Each row is a point on a landscape with many peaks, with its height.
A climber steps from a point to the highest of its 2 nearest points, and stops where none of them is higher. Distance is the straight distance between rows; heights are no part of it.
Fonu (h 130): [129 127 107 158 140 127 127 184 132 109 128 108 111  77 173 106 156 142
  96  53]
magu (h 568): [125 129 133 123 148 149 142 150 121 139 129 126  90 126 139 102 120  99
 121 122]
misa (h 310): [131  86 157  65 136  46 121 126 129 122 160 134 131 151 151 145  75 121
 126 159]
zurez (h 191): [107 123 150 113 106 149 191 151 185  86 135  97  71 121 142 121 109 125
 168  72]
natul (h 719): [ 96 110 102 209 121 140 116  90 119 148  74 132 112 143 170 154 124 111
 175 145]
Vukot (h 561): [130 182 109 112 149 122  99 147 135 144 126 131 167 134  99  83 153 128
  59 178]
Pamun (h 472): [122  64 147  72 113 145 105  91 140 136 142 168 152 151 122 127 112 164
 119 205]
Lil (h 554): [156  98 134 187  97 127 121 114 131 119 107 130 149 150  91 200 127 140
 177 107]
sezi (h 471): [158 174 121  82 130 115 161 173 154 111 141 104 159 126  79 132 162 179
  76 110]
bof (h 102): [ 79 104 149  60 151 110 187 123 148 128 115 142 150  89 130 112 148 154
 117 130]
bet (h 148): [102 156 109  87 121  98 132 134 101 118  97 138 137 142 134  84 148  99
 108 211]
Tofif (h 507): [150 136  88 215 132 108  88 142 132 109 115 101 113 166 142 148 107 112
 147 105]
kisi (h 277): [133  96 143  73 109  40 115 128  66 119 141 163 144 164 163 131 106  98
 132 178]
seda (h 261): [ 93 161 161 153 143  84 124  83 171 164 134 107 132 103 114 148 105 106
 159 101]
nupu (h 452): [154 158  84 200 141 172 117 165 149 157 132  97 106 118  98 126 133 144
  98  86]
kekab (h 440): [156 142 144 110 138 110 122 201 163  89 149 128 150 123 120 112 161 176
  73  76]
Solu (h 605): [164 113 141  97 135 173 109 119 163 124 168 104  91 152 100 151  97 170
 108 137]
Tedis (h 448): [166 169  70 120  98 164 143 165 150 111 155  80  89 138  94 104  87 110
  87 122]
Tefif (h 224): [102 152 121 128 101 149 186  86 154 140 125  74  73 119 138 149  90  91
 186 119]
tovu (h 442): [131 159 138 208 153  97  68 113 153 155 132 123 129 149 128 116 101 118
 142 107]
ditas (h 411): [142 170 124 140  93 141  91 118 125 102 125 114 100 176 113 113 111  80
 139 189]
Bamu (h 505): [152 126 148 104 130 131 175 160 105 122 128 134 113 132 100 147 146 131
 135  95]
zaler (h 185): [127 111 131  54  95  70 169 123 106 131 111 156 181 154  93 146 144 146
 146 205]
bameb (h 82): [123  76 137  69 123  98 135 116  80 147 148 169 185 101 155 153 139 137
  95 143]
Dotom (h 371): [ 94 127 177  74 153  87 137 105 161 188 144 159 114 154 119  82  96 141
 131 181]
rufer (h 276): [101 126 188 113 149  81 141 103 149 155 141 144 126 118 126 123 101 104
 153 107]
metu (h 175): [119  88 143 142 109 167 156 134 145  89 111 117  83 131 153 155 115 116
 190 103]
Zetim (h 386): [ 98 126 179 178 158 144 130 126 199 152 131 130 120 115 153 110 102 142
 171  82]
tatuk (h 318): [125 142 143  75 114 131 153  61 120 151 139 117  89 156  91 150 110 128
 149 182]
Seku (h 606): [149 152 156 164 142 207 117 164 151 153 138 143  91 177 101  73 112 121
 139 138]
puno (h 343): [109 139 144  71 139  57 137 112 136 153 139 125 116 149 121 115  98 119
 124 185]
Dibe (h 51): [173 114 128 109  82 128 116 116  49 124 123 144 124 154 108 185 136 102
 139 176]
Bisu (h 86): [111 103 149 152 132 125 168 157  87 113  87 177 152 109 140 123 172 106
 171  87]
Zan (h 68): [125  94 115 159 119 130 159 117  98 143 103 128 136  86 130 197 158 147
 151  82]
poni (h 506): [166 189 110 116 134 143 124 159 129 136 138 108 163 127  66 135 159 138
  70 132]
damam (h 348): [135 155 126 116 129 179 176  73 121 143 139 113  87 138  70 147 135 139
 157 131]
fis (h 49): [121 126 121 109  99 125 160 102 107 100 106 100 124 110 118 180 139  95
 155 138]
gug (h 695): [119 151 117 217 117 188 117 125 174 127  88 125 125 159 114 122 134 124
 171 135]
Tuv (h 166): [115 141 121  74  94  77 151 135 108 106  93 143 147 165 106 118 145 112
 140 223]
kemun (h 617): [141 128 118 193 106 175 109 115 154 110  95 125 154 133  85 170 149 145
 153 127]
Zegu (h 77): [146  86 129 166 116 137 158 158  69 130  92 164 148 117 130 172 167 127
 160  90]
rukit (h 272): [ 89 113 172 108  91 108 108  79 102 141 125 182 136 135 138 119 122 103
 151 178]
rabot (h 543): [166 127 122 142 140 210 113 130 162 162 173  88  58 128 125 134  93 168
 105 105]
pap (h 120): [117 134 123 115 159 129 150 180 128 145 140 119 108  74 151  94 157 147
  64  65]
tufo (h 552): [138 165  77 174 121 147  49 121  54 105  99 133 140 153 147  74 161 106
 115 161]
viluk (h 355): [ 94 144 145 174 156 157 166 109 137 197  97 145 116 100 105 116 154 124
 160  99]
gegaf (h 542): [162 124 160 165  95 102 128 125 119 135 135 161 184 149  70 186 138 130
 171  92]
mitu (h 655): [135 206  98 192 121 131  46 119 105 113 117 120 131 176 121  57 134 106
 135 148]
zis (h 665): [155 175 126 169 157 167  94 171 133 153 145 141  98 168 107  53 116  99
 108 129]
lezi (h 65): [108 140 165 115 164  78 153 153 114 147 129 165 177  94 132 111 155 117
 112  81]
rifin (h 37): [184  96 129  79  92 146 142 134  95  79 136 126 134 162  95 197 135 145
 135 152]
fom (h 672): [126 170 160 134 150  63  90 133 128 112 134 154 184 146 119  94 130 109
 119 121]
bor (h 601): [142 146 147  96 156  49  89 153 155 107 160 127 176 148 123 117 103 137
  90 136]
Bifin (h 206): [103 126 135  80 113 142 183  93 164 102 140  80  80 105 138 150 106 134
 154 110]
gageg (h 541): [128 163 134 103 130  85 119 135 184  85 141  92 147 142 105 128 106 112
 114 132]
popu (h 145): [115 114  92 185 131 105 104 146 141  87 112  94 136  90 189 151 144 146
 120  66]
kolir (h 28): [158  76 129  47 105 126 177 141  99  87 134 130 128 141 118 183 138 171
 132 135]
Vib (h 220): [147 145  99  43 136  78 180 118 115 133 148  94 142 119 104 164 139 176
  97 149]
vika (h 256): [134  94 145 100 132 121 138  82 115 147 164 128 141  82 123 185 130 171
 117  88]
mari (h 430): [132 124  82 143 103 192 117 143 155  88 119  83 122  73 140 143 158 159
  87 104]
Lum (h 383): [150  70 134 167 154 161 104 154 113 159 139 144  94 105 153 146 128 165
 112  77]
ser (h 243): [124 120 137 122 127  63  97 119  43 119 124 155 127 137 185 116 122  75
 146 137]
bev (h 160): [125  87 136 167 117 124 116 143 155  81 118 119 120 110 162 163 128 144
 155  75]
Fodi (h 476): [155 112 131 135 117 141  83 114 116 119 140 113  93 152 140 155  98  97
 143 156]
busus (h 414): [151 114 113 199 163 153 105 154 120 180 130 129 100 122 133 133 131 144
 109  91]
bos (h 597): [106 117 111 195 139 167  96 107 108 144  85 158 143 117 154 109 156 123
 144 135]
Fovop (h 752): [135 188 128 188 158 134  62 143 119 140 131 139 118 176 132  33 121 106
 132 125]
dasu (h 515): [132  82 178 102 127 145 103 121 145 145 152 193 150 174 103 100 111 150
 125 168]
Zop (h 478): [111 137  91 116 139 159 110 132 138  81 115 108 157  86 157 111 154 122
  87 136]
Lov (h 740): [102 163  98 101 139 181 141 126 158 168 145  99  93 112 171  58  85 102
  85 167]
nofe (h 126): [ 76 109 116  71 149 124 168 142 122 120  99 142 115 128 176  66 136 106
 127 190]
mosi (h 433): [108  82 128  50 127 126 143  63 142 168 138 144 137 133 110 130 116 181
 125 214]
koboz (h 110): [ 82 133 138  95 159 130 160 139 167 125 123 122 141  70 144  98 153 146
  93  99]
Diduf (h 401): [138 170  82 111  95 142 129 141 134 100 133  92  99 158 122 100  91  73
 115 174]
besef (h 412): [123 152 161 200 167 105 105 132 176 172 144 120  97 151 136 107  82 109
 160  88]
febi (h 203): [136 129 113  48 119  73 156 123 131 123 122 119 188 127 104 160 142 169
 111 182]
fav (h 96): [ 91 109 139 143 133 135 149 133  92  90  78 167 143 121 163  89 163  87
 175 122]
bolik (h 594): [150 150 164 144 120 105 108 123 128 137 134 150 174 140  77 147 141 120
 132 121]
moz (h 245): [ 94 150 134 170 122  96 147  91 156 146 108  93  99 117 136 160 102  88
 188 106]
gogur (h 398): [127 137  95 132 122 197 159 120 138 128 125  94  98  83 112 134 152 154
 111 103]
vumom (h 294): [105 130 162  86  87 124 128  60 100 170 134 165 104 150  98 136 121 126
 144 202]
marif (h 494): [131 180 100 113  99 120 161 147 178  87 138  69 119 121  93 128 110 107
 114 104]
fub (h 375): [112 145 114 148 147 182 169 102 124 173 116 113 100  91 102 134 151 139
 135 103]
Paguz (h 66): [151  86 124 125  95 135 134 141  54  91  97 158 153 128 144 174 159 101
 159 138]
Ler (h 631): [113 182 107 118 154 144  89 127 155 153 142 115 124 137 130  53 115 112
  73 184]
Kedu (h 395): [122 102 152  63 160 114 148 102 147 197 153 152 101 163 101  96  98 179
 129 196]
peg (h 531): [157  72 156 108 136 153  88 123 148 111 170 114  85 147 167 156  71 144
 128 130]
lar (h 443): [162 152  97  74 119 141 186 173 147 109 147 101 109 135  81 117 165 198
  81 109]
sume (h 490): [145 153  73 193 123 198 130 130 160 175 141  76  73 122 118 130  91 137
 116 104]
Zukiz (h 274): [160  66 142 128 102 113 104 124 108 115 161 142 161 100 145 202 131 165
 118  82]
gopos (h 92): [ 86  87 145  61 141  85 147 103 117 137 120 161 161 100 159 121 129 121
 117 162]
Debe (h 319): [111  85 161 163 149 104  78 102 126 139 151 179 166 125 161 104 110 127
 143  98]
sime (h 555): [131 134 176 126 142 159 106 129 148 151 136 170 120 172 103  83 118 131
 133 159]
zisu (h 366): [166 147  86 174 104 146 127 195 138  69 132  92 104 136 129 125 126 119
 121  81]
pesav (h 346): [125  66 148 168 160 119  98 128  92 165 135 174 125 114 180 124 116 121
 137  92]
butuz (h 415): [170 142  88 152 116 138  94 168  93  56 120 104 130 158 139 124 130  93
 129 132]
Bagul (h 109): [ 80 134 132 119 134 149 134 116 107 106  92 149 121 129 182  65 142  83
 155 157]
Resak (h 73): [126 100 148 106 146  95 123 145  94 134 148 171 188  95 160 131 146 136
  97  97]
bubug (h 367): [ 97 111 149 188 160 152 149 145 161 153 106 149 127  98 138 114 149 149
 152  65]
zepid (h 477): [168 157  76 173 132 123  57 141  68  96 117 114 164 144 148 122 151 108
 112 131]
res (h 596): [113 122  67 223 117 135 111 116 132  96  69 107 125 170 162 153 126 111
 172 123]
vudom (h 397): [134 136  76 140  75 182 144 158 174  55 121  84 105 100 141 118 130 129
 111  97]
tulug (h 296): [130  88 145 179 127 107  90 110 132 145 146 161 193 102 131 163 128 152
 132  85]
vibu (h 534): [109 123 116 152 144 152  96 113 110 108 100 149 181  93 155 112 164 121
 118 129]
dovul (h 465): [167 137 145 130 131 125 148 213 123  94 133 138 132 135 113 124 164 148
 106  69]
Zava (h 251): [ 96 121 147 142 106  89 111  85  75 144 110 164 144 108 147 139 138  82
 151 148]
fatu (h 239): [141 130 122  77 140 108 137 103 103 149 155 102 127 101 118 177 127 145
  96 128]
kiga (h 60): [144 126 105 125  99 111 163 110  88 117 120  94 132  82 131 219 156 136
 146  91]
Tek (h 576): [125 156  78  73 152 126 146 133 146 161 153  81 115 106 113 100 114 152
  55 162]
vusad (h 650): [109 149 106  87 148 148 150 120 139 167 146  96  87 104 140 103 106 113
  92 151]
tuz (h 295): [ 96  91 188 110 120  90 120  99 149 109 144 176 170 138 139 120 106 112
 164 126]

Where does a climber stop that starts at each point below?
Tuv | Solu
Zegu | Solu
Diduf | fom
ser | Fovop
rukit | mari
Debe | Solu
lar | Lov
kekab | Lov

Call two points neighbours if one is among the 2 nearest of the other. Go from one point of each pair to the other, from neighbour to neighbour, staying as high as possible. Name the lowest point that can't be avoided.
natul, gug | res
natul, Fovop | zisu
mari, Solu | Diduf
fom, natul | gegaf

Write out the way that a climber takes from each point below.
Zava | rukit > vumom > tatuk > damam > fub > gogur > mari
zisu | butuz > zepid > tufo > mitu > Fovop
mosi | Pamun > dasu > sime > Seku > zis > Fovop
rifin | Dibe > Paguz > Zegu > Bisu > fav > Bagul > nofe > bet > Tuv > zaler > febi > Vib > fatu > vika > Zukiz > tulug > Debe > pesav > Lum > busus > nupu > sume > rabot > Solu
bubug | Zetim > besef > tovu > Tofif > res > natul
